Each row is a point on a tangle of strands that fork and nearly touch. The rows are in no order.
Two points are linked if the straight distance between their rows is under 6.65.
muvif: [-1.30 -1.95  0.31 -2.69 -1.51  2.86  1.01 -0.19 -1.48  1.69 -1.48 -2.80
  0.07 -3.26  0.14 -1.63 -1.97 -0.22  0.36  0.96 -1.36  1.22  0.44]
kipef: [ 0.52  4.16 -1.60  1.81  3.30 -1.69 -1.40  1.05 -1.89 -3.42  4.23 -0.23
  4.38  3.32  2.20  3.24  2.03 -0.50  2.38 -2.95 -0.08 -1.22  3.21]
Geti: [ 2.36  0.92 -1.17  4.70 -0.35 -2.01 -0.97 -1.64  3.17  1.03  3.92  1.66
  0.42  2.36 -0.48  1.56  1.70 -0.67 -2.35 -1.80 -1.01 -1.03  0.92]
nife: [ 1.99 -1.50 -3.72  4.09 -2.71  0.85  1.76 -1.67  4.23  1.86  4.88  0.09
 -0.37 -1.18 -0.51 -0.53 -0.65 -1.46 -2.53 -1.35 -0.80 -1.38  0.89]
Moveb: [-1.77 -2.14  1.81 -2.79  3.00 -0.03 -2.95 -1.79  2.22 -1.21  0.49  0.80
 -0.20  2.49  1.80  0.99 -3.77 -2.93  2.24 -1.45 -1.52 -0.11  2.09]
gisug: [-2.68  1.29 -3.99  1.92 -0.13  0.20 -0.29  1.04 -1.54 -3.17 -0.84 -0.24
  2.03  2.91 -0.30 -0.34 -2.11  0.75  0.63 -0.68 -4.27  0.86  1.13]
neguf: [-0.61  0.56 -1.55 -1.01  2.19  1.18 -0.37 -1.13 -0.88 -1.10  3.16 -0.73
  3.89  1.80  2.19  1.07 -1.63 -2.48  2.23 -2.61 -1.02  0.06  4.62]
lagit: [-0.45  0.92 -1.34 -1.09  2.47 -2.27 -1.15 -0.29 -0.68 -0.97  3.47  2.03
  0.72  3.57  2.01 -1.04  2.10 -3.70  0.15 -1.40  0.47  1.26  0.05]
desul: [ 1.80 -2.11  3.26  0.45  0.38 -0.13 -1.83 -3.60  4.69  3.08  1.50  1.35
 -1.18  0.66 -0.77  2.90 -0.82 -0.99 -1.25 -1.65 -0.17 -1.31  1.40]
bavu: [-2.57  2.37 -3.38 -0.82  0.15  0.51  0.92  1.77 -4.73 -3.84  2.42 -0.11
  2.48  1.50  0.10 -2.53  0.50 -0.62  1.66  0.64 -1.67  1.56  1.95]
vato: [ 1.78 -0.74 -1.71  1.29 -2.08 -0.47  1.89  1.81 -0.42  0.84 -0.24  0.95
 -1.96 -1.81 -1.00 -3.52  2.97  0.89 -3.06  2.09  1.46  0.53 -4.03]
kima: [ 0.48  0.23 -4.20 -0.70 -1.35 -0.25  1.78 -1.04  1.27  1.93  2.04 -0.91
 -0.82 -1.91  1.39  0.37 -1.18 -1.99 -0.87 -1.34  2.06  0.82  0.10]
gukob: [-2.15  2.12 -2.45  0.30 -1.11 -0.22  0.61  1.90 -4.80 -3.90 -1.89  0.40
  1.29  2.13 -3.62 -0.56  0.86  3.73  1.84  1.87 -1.27  1.70  0.88]
zab: [ 1.92 -2.57  0.85  3.36 -3.07  2.84  1.71  0.17  2.12  1.97 -2.82 -2.73
 -0.75 -4.54 -0.99 -1.02 -0.42  2.43 -1.03  1.19  0.09 -2.64 -2.35]
Dela: [ 2.13 -4.01  3.80 -1.18 -2.54  3.35  2.46 -1.35  3.20  4.10 -2.64 -2.60
 -2.00 -5.09  0.81  0.68  1.07  0.23 -1.92  0.76  0.69 -2.56 -3.10]
fam: [-3.85 -0.13 -3.22 -0.22 -0.58  1.11  0.02  0.84 -2.97 -2.64 -1.11 -0.47
  2.22  1.55 -0.49 -2.71 -1.35  0.18  1.53  1.14 -3.56  1.11  1.59]
Pufi: [ 2.12 -3.36  3.53 -0.51 -3.23  4.53  3.07  0.62  2.73  2.72 -1.08 -3.11
 -2.59 -7.62  0.57 -1.60  0.31 -0.15 -2.86  2.50 -0.59 -1.83 -2.20]
kug: [ 1.11 -0.03  1.77 -4.10  0.89  1.58  0.12 -0.85 -1.68  1.34  0.18 -0.45
  1.06 -0.64  1.83  0.75  0.60 -0.20  1.48 -0.89  0.59  3.08  0.74]
vukim: [-1.60  2.41 -2.76 -0.53 -1.46  0.02  1.32  2.99 -3.98 -2.26  2.41 -0.05
  0.00 -2.26 -1.52 -4.67  1.22  0.00 -1.78  2.01  0.02  2.39  0.33]
rerit: [-0.21 -2.94  0.39  0.00 -0.03 -0.52  0.18 -0.09  2.90  1.45 -3.58  0.78
 -3.83  0.98  1.27 -1.08  0.36 -1.37 -1.26  1.15  1.73 -1.17 -4.49]
Pulif: [ 1.10  4.36 -0.45 -0.58  3.65 -3.18 -0.71  1.55 -3.22 -4.52  2.13  2.69
  2.37  4.33  1.07  1.28  2.49  0.90  2.93 -1.43  2.16  0.58  1.20]
dig: [ 1.32  0.05 -1.53  0.51  1.04 -2.19 -0.06 -2.47  3.32  2.08  3.78  1.75
 -1.25  1.68  1.69  2.44  0.50 -3.67 -1.64 -2.26  2.48 -0.32  0.55]
mizi: [ 1.54  0.98 -2.27 -0.71  0.32 -1.55  0.90 -1.63  0.62  2.17  5.55  0.42
  0.17  0.16  2.41  1.80  2.62 -4.04 -1.54 -2.19  2.56 -0.13  1.13]
Loda: [-0.36 -0.10 -3.19  2.22 -1.60  0.88 -0.27 -0.32  0.54  0.07 -0.26 -2.08
  1.54 -0.71 -1.03 -0.30 -2.86  0.88 -0.30 -0.87 -1.84  0.44  1.20]
bupu: [ 2.73  3.07 -2.44  2.87 -1.38 -1.15  1.66  0.81 -0.35  1.16  7.01  0.10
  0.23 -3.61  0.51 -1.35  4.12 -1.09 -3.41 -1.09  1.28 -0.41  0.87]
guvur: [ 0.65 -2.77  0.57 -3.09 -1.34  2.17  1.00 -2.52  1.68  3.28  1.68 -1.27
 -0.09 -1.99  1.16  0.49 -0.37 -2.23 -1.27 -1.12 -1.30  0.74  1.05]
regaz: [-1.80 -5.60  0.99 -0.54 -0.52 -0.07  0.65 -2.31  7.50  1.38 -2.88 -2.20
 -2.22 -0.77 -0.25  0.71 -3.22 -1.31 -0.72 -0.74  0.28 -5.02 -2.12]
voviz: [-2.75 -0.45 -2.75  1.24 -1.50  1.19  0.41  0.08 -0.86  0.02 -4.33 -2.09
  0.02 -0.11 -0.95 -0.47 -3.33  1.73  1.26  0.77 -2.16 -0.59  0.11]
vup: [ 0.75 -2.89  3.68 -3.14  1.84 -0.41 -1.29 -1.62  2.84  2.69 -1.16  1.41
 -3.04  0.62  2.09  1.69 -0.39 -2.12 -0.72 -0.67  0.83  0.64 -1.32]
sem: [-1.68  0.35  4.32 -0.15  2.43 -1.79 -3.25  0.37  0.63 -1.35 -5.25  0.67
 -1.48  1.31 -0.20  3.64 -5.08  2.04  3.21  0.96  0.76 -1.67 -0.06]
befa: [-1.46  1.86  0.28  1.74  2.55 -2.83 -3.10  1.60 -0.07 -4.30 -0.24  2.89
  0.26  5.50  0.26  0.71 -0.80 -0.01  0.55 -0.48 -2.41  0.98 -0.09]
Rir: [ 0.49  2.99 -1.92 -1.29  3.16 -0.96  0.25  0.89 -3.06 -1.40  6.95 -0.61
  3.56  1.29  3.35  1.38  4.98 -2.92  1.25 -2.38  2.19 -1.38  2.37]
Sug: [ 0.40  2.57  2.67 -1.37  4.50 -2.31 -3.31  1.09 -0.48 -3.03  1.55  3.56
  0.17  2.95  2.56  2.60 -2.29 -0.41  3.21 -0.38  1.99  0.89  1.91]
Difiz: [-1.85  1.23  1.83  0.18  1.21  0.21 -1.68  0.85 -2.10 -2.45 -5.15  0.32
  0.76  2.77 -1.57  2.08 -1.91  4.17  3.83  1.06 -1.24  0.38  1.07]
lipun: [ 0.91  3.02  1.20  1.02  4.06 -1.35 -2.87  0.38  0.06 -3.44  4.19  1.34
  3.28  4.01  2.50  3.93 -0.57 -1.54  2.28 -2.67 -0.23 -0.95  4.04]
levim: [ 0.59  0.38  1.68 -0.66 -0.45  1.49 -1.43  0.34 -2.80 -0.81 -0.77 -0.58
  2.89  0.15 -2.04 -1.54  0.73  2.54  0.59  0.19 -2.97  1.83  0.68]
duliz: [-0.03 -0.56 -1.29  0.84  0.20 -0.07 -1.01 -1.65  2.38  0.99 -0.44 -0.92
  0.81  0.83 -0.32  2.01 -3.75  0.09  0.71 -2.40 -0.87 -0.57  1.62]
muz: [-2.43  2.35 -1.28  0.53  0.07  0.39 -0.29  1.70 -3.47 -3.84 -3.62  0.88
  1.40  3.10 -1.86  1.43 -0.84  4.23  3.82  1.87 -1.76  1.26  1.80]
vupe: [-0.07  2.07 -0.49  1.23  3.24 -3.69 -2.48  0.88  0.10 -2.84  2.69  2.94
  0.47  4.73  1.41  0.53  1.15 -1.99  0.10 -1.53  0.02  0.46  0.19]
ven: [ 3.96 -2.27  1.26  2.10 -1.84  1.12  0.95 -1.34  2.19  2.74  3.28  1.77
 -1.42 -1.88 -0.52 -1.91  3.50 -0.46 -3.29  0.69 -0.95  0.42 -1.24]
Lusi: [ 0.62  2.38 -0.55  1.88  1.70 -3.39 -1.69  0.21  0.64 -0.42 -1.02  2.33
 -0.48  3.06 -0.07  2.28 -1.13  1.14  0.47 -1.19  2.09  0.63 -0.53]
gizu: [ 1.72 -2.33  2.44  3.24 -1.12  1.08 -0.14 -0.87  3.04  2.28 -4.28 -1.15
 -0.91 -1.18 -1.18  0.72 -0.02  1.85 -0.80  0.05  0.71 -3.01 -2.88]
dut: [-4.24 -3.60  1.38 -0.25  0.10 -0.47 -0.50 -1.47  2.64 -0.04 -6.10 -2.64
 -2.30  0.22  0.09  0.91 -4.18 -0.45  1.44  0.84  0.38 -4.07 -1.53]
remik: [-0.49  2.44 -2.31 -0.54  3.21 -2.19 -0.54  0.56 -2.14 -2.42  5.09  1.00
  2.27  3.69  3.41 -0.07  3.74 -3.81  1.19 -1.92  1.74 -0.53  1.26]
duti: [ 1.49  3.31  0.11 -2.69  2.64 -1.80  0.21  1.12 -4.16 -2.86  3.71  1.45
  2.98  2.06  0.77 -0.06  4.42  0.11  1.87 -1.64  2.63  1.17  0.42]
ror: [-1.30 -3.08  2.02 -2.96  1.63 -0.33 -1.38 -3.30  4.81  1.40  1.40  0.13
 -0.36  1.07  0.44  2.16 -3.91 -2.88  0.55 -2.25 -1.27 -0.95  2.35]
bamub: [ 0.33  0.72 -2.74 -1.92 -1.61  1.68  2.79 -0.42 -0.11  2.49  3.19 -2.03
 -0.35 -4.68  1.88 -0.63 -1.12 -2.49 -1.47 -1.03  1.01  1.53  1.29]
zuge: [ 0.98  2.50 -4.03  4.38 -1.36 -1.72  0.59  1.35 -0.01 -1.12  4.02  0.36
  1.49  0.58 -0.57 -1.88  2.10  0.07 -2.60 -1.29 -1.66  0.07 -0.13]
zabe: [ 2.34 -1.37  2.22  0.88 -0.81  0.64 -1.39 -2.56  1.75  2.55  2.66  1.02
  1.06  0.47 -0.67  0.70  1.33 -0.53 -1.43 -1.13 -1.88  0.01  1.38]
dosu: [-0.34  0.63 -3.47 -0.01  0.24 -1.57  0.03 -1.11  1.12  0.65  0.94 -0.43
  0.63  1.41  1.37  1.31 -2.87 -1.90  0.99 -2.24  1.56  0.51  1.32]
pekig: [-2.71  1.82 -2.27  2.67  1.51 -1.20 -1.98  1.01  0.27 -3.83 -1.74  1.18
  0.93  4.70  0.18  1.15 -2.07  0.44  0.64 -0.62 -4.40  0.96  0.48]
lunaf: [ 3.65  0.92 -2.08  2.11 -2.20 -0.50  2.21  1.35  0.20  1.87  2.23  0.80
 -1.49 -3.37 -0.50 -2.08  2.60  1.06 -2.69  0.56  1.95  0.95 -2.54]
nuluk: [ 2.40  0.57  1.54 -1.65  0.57  0.61 -0.83 -1.79 -0.74  2.28  2.68  0.39
  1.51  0.23  0.81  1.02  1.84 -0.89 -0.02 -1.71 -0.01  2.06  1.57]
Zedof: [ 0.24 -6.46  0.69  0.77 -1.99  1.50  1.90 -1.70  6.72  2.14 -1.73 -1.80
 -3.25 -1.71  0.52 -0.51 -0.85 -1.62 -1.57  0.31  0.62 -3.99 -3.37]
kat: [-0.51 -3.44  0.91 -2.99 -2.00  3.15  1.14 -1.47  1.33  2.64  0.22 -2.95
 -0.43 -4.56  0.89 -2.08 -1.79 -1.64 -1.24  0.26 -2.42  0.16  0.17]
Zova: [ 1.51  3.61 -2.04  2.70  1.46 -1.61 -0.86 -0.73 -0.50  0.07  5.04 -0.07
  3.14  2.18  0.69  3.22  1.84 -0.78 -0.14 -3.30  0.39 -0.82  3.50]
vek: [ 0.16 -0.63  0.86  3.38  0.60 -2.74 -2.39  0.03  4.91  0.31 -2.84  1.50
 -2.33  1.97 -0.94  2.83 -3.83  0.65 -1.16 -0.89  0.00 -2.20 -1.66]
teber: [-1.42  3.35 -3.55  1.16  0.69 -1.32 -0.15  1.99 -3.51 -3.98  3.94 -0.22
  3.25  2.05  0.23 -2.28  2.70 -1.00 -0.30 -1.20 -1.88  0.66  1.20]
lud: [ 1.76  1.62  3.44 -1.47  3.93 -2.82 -2.81 -0.39  0.39 -0.12  1.66  3.81
 -0.99  2.74  1.89  1.88  0.65 -1.63  1.04 -0.65  2.10  1.36  0.04]
zeson: [-1.29  0.49  3.56 -3.07  3.72 -1.07 -2.69  0.09 -0.38 -2.85 -1.15  2.45
 -1.29  2.38  2.48  2.18 -4.70 -0.14  4.49  0.90  1.55  0.66  1.48]
tifi: [-0.09 -2.40  2.15  0.26 -2.12  2.33  1.75  1.23 -0.48  1.21 -4.19 -1.07
 -1.98 -3.02 -0.07 -3.68  2.51  0.75 -1.92  3.13  0.50 -1.37 -4.97]
loz: [-3.35  0.49 -1.08 -1.67  1.49 -1.20 -0.69  1.45 -3.03 -5.32 -1.65  3.00
 -0.72  4.88  0.20 -0.70 -0.12  1.58  4.32  2.59  0.07  1.61  0.97]
saku: [-2.25  0.26 -1.42 -2.55  1.35  0.03 -0.20  0.28 -3.15 -2.77 -0.33  1.70
  0.64  3.21  1.63 -1.17 -0.71 -0.32  3.54  0.94  0.66  2.10  1.22]
refu: [-0.08 -2.40  0.11 -2.80  0.43  1.33  0.35 -3.52  2.53  2.37  3.03 -0.67
  1.01 -0.41  0.98  1.66 -1.68 -3.33  0.12 -2.43 -0.82  0.13  3.16]
Sebi: [ 0.17  0.70  1.28 -1.14  3.63 -0.41 -2.41 -1.35  0.79 -1.47  3.70  1.10
  2.36  3.29  2.55  2.83 -1.92 -2.80  2.43 -2.58  0.07 -0.38  4.44]
nidal: [ 1.28 -4.63  0.61  1.51 -1.55  1.04  1.22 -0.77  4.68  2.24 -1.94  0.19
 -3.33 -0.73  0.65 -1.47  1.08 -0.85 -2.07  0.83  0.77 -1.96 -4.72]
fodem: [ 0.24  3.72 -3.53  2.75 -0.21 -0.97 -0.02  1.94 -2.48 -2.13  6.10 -0.69
  3.25  0.06  0.39 -1.19  3.21 -1.59 -1.94 -1.95 -1.43 -0.51  1.86]
Mogun: [-1.05 -0.90  4.76 -0.88  2.05 -1.44 -3.22 -0.89  3.01  0.44 -3.80 -0.31
 -1.38  0.04 -0.11  3.86 -5.81  0.35  1.77 -0.66  0.87 -2.58  0.07]
baf: [-0.09  1.75 -0.27 -2.41 -2.39  1.61  2.84  2.77 -3.80  1.50 -1.81 -1.48
 -1.92 -5.39 -1.05 -2.43  0.91  1.39 -1.58  3.25  1.98  2.43 -1.03]
Saf: [-2.94 -3.39  4.10 -1.43  1.26 -1.44 -2.03 -1.65  5.33  0.38 -4.77 -2.38
 -1.68 -0.44 -0.50  2.97 -5.72 -0.25  0.86 -0.70  0.22 -4.68 -0.36]
lim: [-1.81 -1.49  1.63 -1.86 -1.06  2.58 -0.54 -0.32 -3.28  0.12 -2.74 -1.99
  1.57 -1.58 -0.67 -2.38 -0.77  1.78  1.33  1.35 -2.56  0.83  0.68]
fezu: [ 1.36 -1.69 -0.94  5.25 -2.11  1.35 -0.19  0.68  2.81  0.14 -1.74 -0.37
 -0.12  0.16 -1.70 -1.73  0.07  1.90 -2.45  0.36 -2.77 -1.26 -2.62]
Feli: [-0.85 -1.04  2.00 -4.22  0.71  1.06  0.14 -0.89 -1.88  1.13 -2.80 -0.50
 -0.43  0.32  1.42  0.66 -0.46  0.75  2.71  0.70  1.09  2.07 -0.12]
nevul: [ 1.74  3.44 -0.28 -3.22  0.09 -1.95  2.39  2.39 -5.30 -2.64  3.41  1.23
  0.81 -2.12 -2.89 -3.96  5.23  0.36 -2.23  1.15  1.10  2.39 -1.51]
pugi: [ 2.18 -0.68  0.37  2.39 -3.39  2.94  1.11  1.68  0.94  1.99 -0.33 -2.57
 -0.99 -6.79 -1.76 -2.61 -0.92  1.62 -1.94  1.95  0.14 -0.51 -0.52]
noz: [ 1.53  2.09 -2.44  4.23 -0.49 -0.49 -0.03 -1.07  1.03  0.30  5.62 -0.16
  2.86  1.15 -0.20  2.15  1.83 -1.46 -1.92 -2.82 -2.11 -1.46  3.04]
vak: [-0.78  0.36  2.88  1.66  0.64 -0.14 -2.30  0.69 -1.12 -1.27 -6.02  0.15
  0.12  2.19 -2.55  1.29 -0.42  3.86  1.21  1.67 -0.48 -0.53 -1.49]
bugeg: [ 2.16 -2.22  1.76 -1.46 -1.29  1.25  1.46 -1.23  1.68  4.26 -2.22 -0.50
 -2.08 -2.67  0.66  0.61  1.43  0.06 -1.80  0.07  1.74  0.19 -2.73]
zonol: [ 0.25  0.83  1.24  0.48  1.79 -1.77 -2.52 -0.57  1.42 -0.15 -1.43  0.92
 -0.41  2.16  0.35  3.06 -3.29  0.23  1.96 -1.68  1.22  0.35  1.00]
Fep: [-2.37 -0.86 -0.29 -0.79 -0.95  0.29  0.94 -0.29 -1.70  1.29 -5.86 -1.82
 -1.79 -0.48 -0.46  0.76 -1.46  1.75  2.46  1.87  2.78 -0.70 -1.56]
Lises: [-4.17 -2.69  1.53 -2.74 -1.39  2.51  0.61 -0.25 -3.28 -0.06 -5.20 -2.32
 -0.50 -1.25 -0.23 -2.42 -0.25  1.21  2.34  3.38 -1.69 -0.71 -0.62]
zit: [-0.16  4.30 -1.08  0.63  2.23 -1.72 -0.84  1.70 -3.07 -5.17  0.59  1.54
  2.89  4.14 -0.29  1.05  1.06  2.19  2.73 -1.14 -0.75  1.26  1.59]
mifu: [-1.79 -3.22  1.04 -3.59  1.09  0.29 -0.06 -2.79  4.08  1.83 -1.78 -2.41
 -0.28 -0.22  0.42  2.17 -4.66 -1.33  1.72 -2.22 -0.29 -1.33  1.44]
taza: [ 0.43 -0.09  1.77  0.20  0.55  0.73 -2.66 -0.48 -0.74 -0.70 -1.44 -0.63
  2.71  1.55 -0.91  0.47 -1.39  2.03  1.37 -0.99 -2.62  1.04  1.90]
fovi: [ 1.34  1.84 -1.88  1.32  0.23 -1.95 -0.33  0.29 -0.64  0.28  0.86  1.21
  0.30  1.33 -0.38 -0.30  1.74  0.71 -0.65 -0.78  1.14  1.45 -1.01]
lideg: [-2.27 -1.17  0.42 -2.79  2.01  0.54 -1.57 -0.73 -0.95 -2.00 -0.40  0.39
  1.24  2.64  2.06 -0.67 -2.48 -1.32  3.64 -0.47 -1.01  1.43  2.27]
Kula: [-0.77  1.87 -0.20 -3.83 -0.38 -1.19  2.39  2.19 -5.09 -1.74  0.26  1.37
 -0.45 -0.52 -2.08 -3.31  3.77  1.10 -0.60  2.65  2.02  3.17 -1.81]
gonim: [ 1.24 -0.55  3.49 -2.61  2.65 -1.25 -1.98 -0.37  0.04  1.06 -1.30  2.33
 -1.34  1.72  1.27  0.87  0.99 -0.46  0.18  0.08  1.28  2.06 -1.65]
Nus: [ 0.29 -2.34  3.56  3.18  0.42 -1.26 -2.08 -0.03  5.39  1.24 -4.75  0.07
 -2.50  0.47 -0.82  1.62 -1.93  0.74 -0.83  0.30  1.18 -4.15 -3.21]
vapu: [ 1.60 -0.60 -0.84  3.69 -2.16  0.33  0.86  2.01  0.61  0.31 -2.10  0.34
 -0.65 -0.78 -2.02 -3.02  1.82  2.51 -2.28  1.59 -0.16 -0.39 -3.61]
reko: [ 2.35 -1.71  2.67 -0.23 -0.73  1.10 -1.09 -0.54 -0.12  2.08  1.28  0.85
  0.32 -0.38 -0.91 -2.10  3.36  0.18 -2.13  0.22 -1.76  1.44 -1.16]
fugu: [ 1.00  1.94 -1.08 -0.69  1.44 -0.30  0.46 -1.33 -1.48  1.51  8.24 -0.41
  2.35  0.18  2.96  2.06  4.96 -4.42 -0.95 -2.26  1.52 -1.09  3.01]
demoz: [ 3.69  1.60 -1.31  4.22 -2.65  1.02  1.33  0.25  1.30  1.51  6.57  0.04
 -0.26 -4.73 -0.74 -2.05  1.98 -0.51 -3.58  0.10 -0.51 -0.24  1.61]
gidaz: [ 3.99  2.19 -1.66  1.82 -1.23 -1.00  1.96 -0.55  0.14  3.00  3.84  0.60
  0.10 -2.38  0.19  0.85  3.07  0.42 -2.08 -1.38  2.50  0.73 -0.40]
tirev: [ 2.43  3.60  0.11 -2.77  1.09 -2.03  1.41  1.48 -4.04 -1.15  4.21  1.37
  1.95 -0.28 -0.45 -1.37  5.66  0.30 -0.66 -1.04  1.62  2.26 -0.44]
bezam: [-0.36  4.48 -1.70  0.34  0.47 -2.28  1.13  2.37 -4.40 -5.78 -0.73  2.18
  2.06  3.94 -3.76  0.70  2.08  4.48  2.25  0.69 -0.06  1.63  0.85]
tufer: [ 0.31  0.80 -2.03 -0.37 -1.56  1.85  1.57 -0.03  0.19  1.41  5.37 -1.89
  0.51 -5.23  0.93 -2.03 -1.02 -3.40 -2.48 -0.20 -1.18  1.00  3.15]
fozav: [ 1.16  1.08  0.40 -3.52  0.41 -1.57  1.99  1.18 -3.65  0.46 -1.67  1.73
 -0.85  0.23 -0.76 -1.02  3.44  1.23  0.13  1.74  2.99  2.87 -3.09]
Vas: [ 2.79 -1.29  0.24 -1.98 -2.48  1.88  3.40 -0.36  1.48  4.22  0.74 -0.84
 -2.07 -4.62  1.37  0.87  1.24 -0.46 -2.69  0.08  1.58  1.46 -1.57]
zuna: [-1.56  3.01 -2.85  1.57 -2.54  0.13  1.38  3.80 -3.78 -3.40  0.23 -0.49
 -0.12 -3.08 -3.74 -4.57  0.33  2.33 -2.55  2.88 -1.09  1.16  0.55]
kob: [-1.93 -4.05  1.09 -0.50 -2.17  2.37  2.54  0.01  2.17  1.63 -5.02 -2.38
 -2.83 -2.75  1.42 -2.47  0.71 -1.13 -1.35  2.20  1.01 -2.96 -4.49]
Nozo: [-2.96  0.61 -2.90  0.84 -1.79  0.54  1.41  0.82 -3.15 -0.32 -4.54 -0.99
 -0.13  0.08 -2.03 -0.17 -1.42  2.94  1.79  2.16  0.51  0.23 -0.25]
lom: [-0.12 -0.55  2.50  1.33 -0.88  0.94 -0.69  1.24 -2.17  0.68 -5.38 -0.52
  0.40 -0.40 -3.24 -1.23  1.71  3.67 -0.17  1.93  0.34 -0.50 -2.82]
Fugag: [-1.26 -0.28 -0.28  3.83  0.39 -1.11 -2.08  0.18  3.07 -0.80 -5.29 -0.03
 -1.53  2.31 -1.29  2.06 -3.50  1.90 -0.13  0.00 -1.13 -2.20 -1.32]
lasu: [ 1.48 -2.40 -1.84  4.01 -2.84  1.22  0.53 -0.98  4.32  1.50  1.42 -1.05
 -0.22 -1.37 -1.05 -1.05 -1.67  0.26 -1.80 -0.71 -2.47 -1.55 -0.50]
tono: [-3.46  1.71 -0.26  0.08  2.06 -2.27 -1.64  1.65 -1.65 -4.48 -3.02  3.04
 -1.82  4.50  0.36  1.90 -2.66  1.41  3.78  2.23  0.69  0.87  0.70]
kul: [-0.80 -3.33  0.14 -1.66 -1.02  1.39  0.60 -2.43  3.40  2.73 -2.73 -3.59
 -0.58 -2.49 -0.02  1.43 -3.30 -0.26  0.52 -1.52 -0.06 -1.66  0.31]
miler: [-1.74 -2.48  0.44 -2.52  0.07  0.20  1.53  0.04 -0.30  1.59 -4.70  0.41
 -3.73  0.42  1.47 -1.19  1.12 -1.12 -0.59  2.16  2.14  0.11 -4.21]
Kito: [-1.34  3.68 -3.25  1.65 -2.47 -0.90  1.64  3.09 -4.34 -3.38 -0.82 -0.06
  0.76 -0.19 -4.18 -2.19  1.16  3.67 -0.64  1.65 -0.77  1.33 -0.32]
gug: [ 0.77 -3.85  3.71 -0.75  0.28 -0.15 -0.83 -3.08  5.71  3.68 -0.80  0.49
 -2.75 -0.66  0.03  2.25 -1.21 -1.27 -1.01 -1.07  0.33 -2.03 -1.02]
gibev: [-0.17  1.01 -2.54  0.12 -1.38 -0.10  0.29  1.26 -2.04 -0.16  0.93  0.11
  0.31 -0.19 -0.60 -2.74  1.20  0.23 -0.93  0.40 -0.05  1.62 -0.80]
peb: [ 3.89 -1.94  1.45  2.32 -2.90  2.14  2.17  0.37  2.38  2.74  3.81  0.61
 -2.60 -5.55 -0.54 -2.22  2.68 -0.24 -3.65  1.78 -0.77  0.40 -1.17]
daf: [-0.76 -0.43  0.64 -2.92 -0.86  1.88  1.62  0.00 -3.06  2.06 -4.48 -1.67
 -1.26 -1.68 -0.08  0.46  0.25  1.53  1.53  1.53  2.23  1.27 -1.58]
Fis: [ 1.24  1.19  1.56 -0.10 -1.13  0.47  0.54  1.55 -3.51  0.16 -3.17 -0.17
  0.84 -1.52 -4.20 -1.46  2.71  4.09 -0.30  2.20  0.88  1.47 -1.84]
Fimi: [ 0.63 -1.62 -2.28  1.32 -0.90 -0.18  1.24 -3.08  4.51  2.44  5.01  0.65
 -0.78  0.63  0.43  0.97 -0.59 -2.98 -1.94 -2.11  0.34 -1.31  1.63]
Robef: [ 0.11  0.93 -2.46 -1.22  0.94  1.22  0.41 -1.42 -0.85  1.11  4.96 -1.30
  3.67 -1.05  1.85  0.86 -0.82 -3.35  0.55 -2.65 -0.71  0.42  3.86]
gozer: [-2.74  0.55 -1.07  2.52  1.19 -1.30 -1.98  0.32  1.82 -2.87 -3.91  0.37
 -0.28  3.09 -0.43  2.63 -4.71  1.00  0.66 -0.49 -3.67 -0.74  0.57]
Turip: [-1.56 -1.65  1.83  1.30 -2.39  2.14  0.94  1.46 -1.67  0.20 -5.97 -1.30
 -0.47 -1.73 -2.54 -3.08  1.99  2.34 -0.89  3.26  0.21 -1.84 -3.95]
pek: [-3.06 -3.90  0.12  0.71 -1.08  0.80  0.68 -0.86  2.68  0.66 -5.98 -2.53
 -2.09 -0.34  0.38 -1.38 -1.82 -0.44  0.00  1.46  0.45 -3.80 -3.22]
fer: [ 2.15  2.48  2.38 -0.08  1.83 -1.91 -1.78  0.56 -2.41 -1.36 -0.64  1.87
  1.90  2.88 -2.43  0.73  2.03  3.48  1.16 -0.39  0.34  1.85 -0.28]
Fibep: [ 2.11  1.80  0.15  0.79 -2.67  1.99  2.32  2.85 -1.73  1.11 -0.63 -1.64
 -1.54 -6.18 -2.02 -3.37  1.28  2.35 -2.63  2.86  1.94  1.31 -1.42]
gege: [ 2.91 -1.97  1.51 -1.81 -2.35  2.30  2.29 -2.23  1.90  5.02  3.03 -0.35
 -0.95 -3.79  0.79  0.98  1.52 -1.53 -2.58 -0.23 -0.46  0.87  1.01]
zigu: [ 1.64  1.09 -2.09  2.86 -2.52  2.10  1.82 -0.35  1.68  1.63  7.85 -1.21
 -0.07 -5.05  0.25 -1.33  0.12 -2.56 -3.39 -0.37 -0.85 -1.03  3.76]
Movo: [-3.89  1.20  2.54  0.14  2.07 -1.94 -2.86  2.22 -0.95 -3.98 -4.85  2.63
 -2.33  2.59 -0.01  3.30 -5.10  2.10  4.16  3.47  0.41 -0.98  0.50]
zuf: [ 1.45  1.55  3.61 -0.28  2.89 -0.57 -3.45  0.14 -1.07 -1.69 -0.32  1.83
  1.95  2.84 -0.14  1.32 -0.27  1.96  2.04 -0.71 -1.07  1.62  1.47]
Vodaz: [-0.56 -1.03  1.30 -3.45 -0.51  0.35  1.86  1.39 -2.90  0.72 -3.65  1.37
 -2.24 -0.53 -0.65 -2.06  3.38  0.55 -0.96  3.05  1.61  1.35 -4.15]
seg: [-5.01 -3.06  1.51 -4.15  0.26  1.39  0.74 -0.63 -2.42 -0.67 -5.70 -0.95
 -1.96  0.35  1.00 -0.01 -1.14  0.20  4.17  3.02 -0.31 -0.51 -0.08]
kile: [ 0.26  2.12 -2.29 -1.16 -0.29  1.87  0.66  0.44 -2.65  0.36  5.89 -2.21
  2.79 -3.39  1.84 -1.52  0.34 -3.37 -0.82 -0.77 -0.62  1.10  4.03]

A fork is a point with three links, a tip a point with one. Leave the first point through the second and follow the links. Name the first fork or tip that comes.
Kula; fozav | regaz
vato; vapu | pekig
lasu; fezu | tufer
regaz; Zedof | gukob
voviz; Nozo | zabe
sem; Movo | ror
Mogun; Saf | lom
gukob; Kito | duliz
zabe; desul | zeson

Follow the links from the first point to the second, and from the first to the third. Name the last point that the two ways share.
duti; fezu; gug | duliz
voviz; tirev; sem | gukob
fodem; Nus; fugu | pekig
ven; Fep; lud | zabe
Kula; pek; voviz | gukob
vup; demoz; bezam | duliz
vek; dig; teber | pekig
taza; kul; bugeg | guvur
lud; lipun; lunaf | tufer
kul; zit; taza | ror
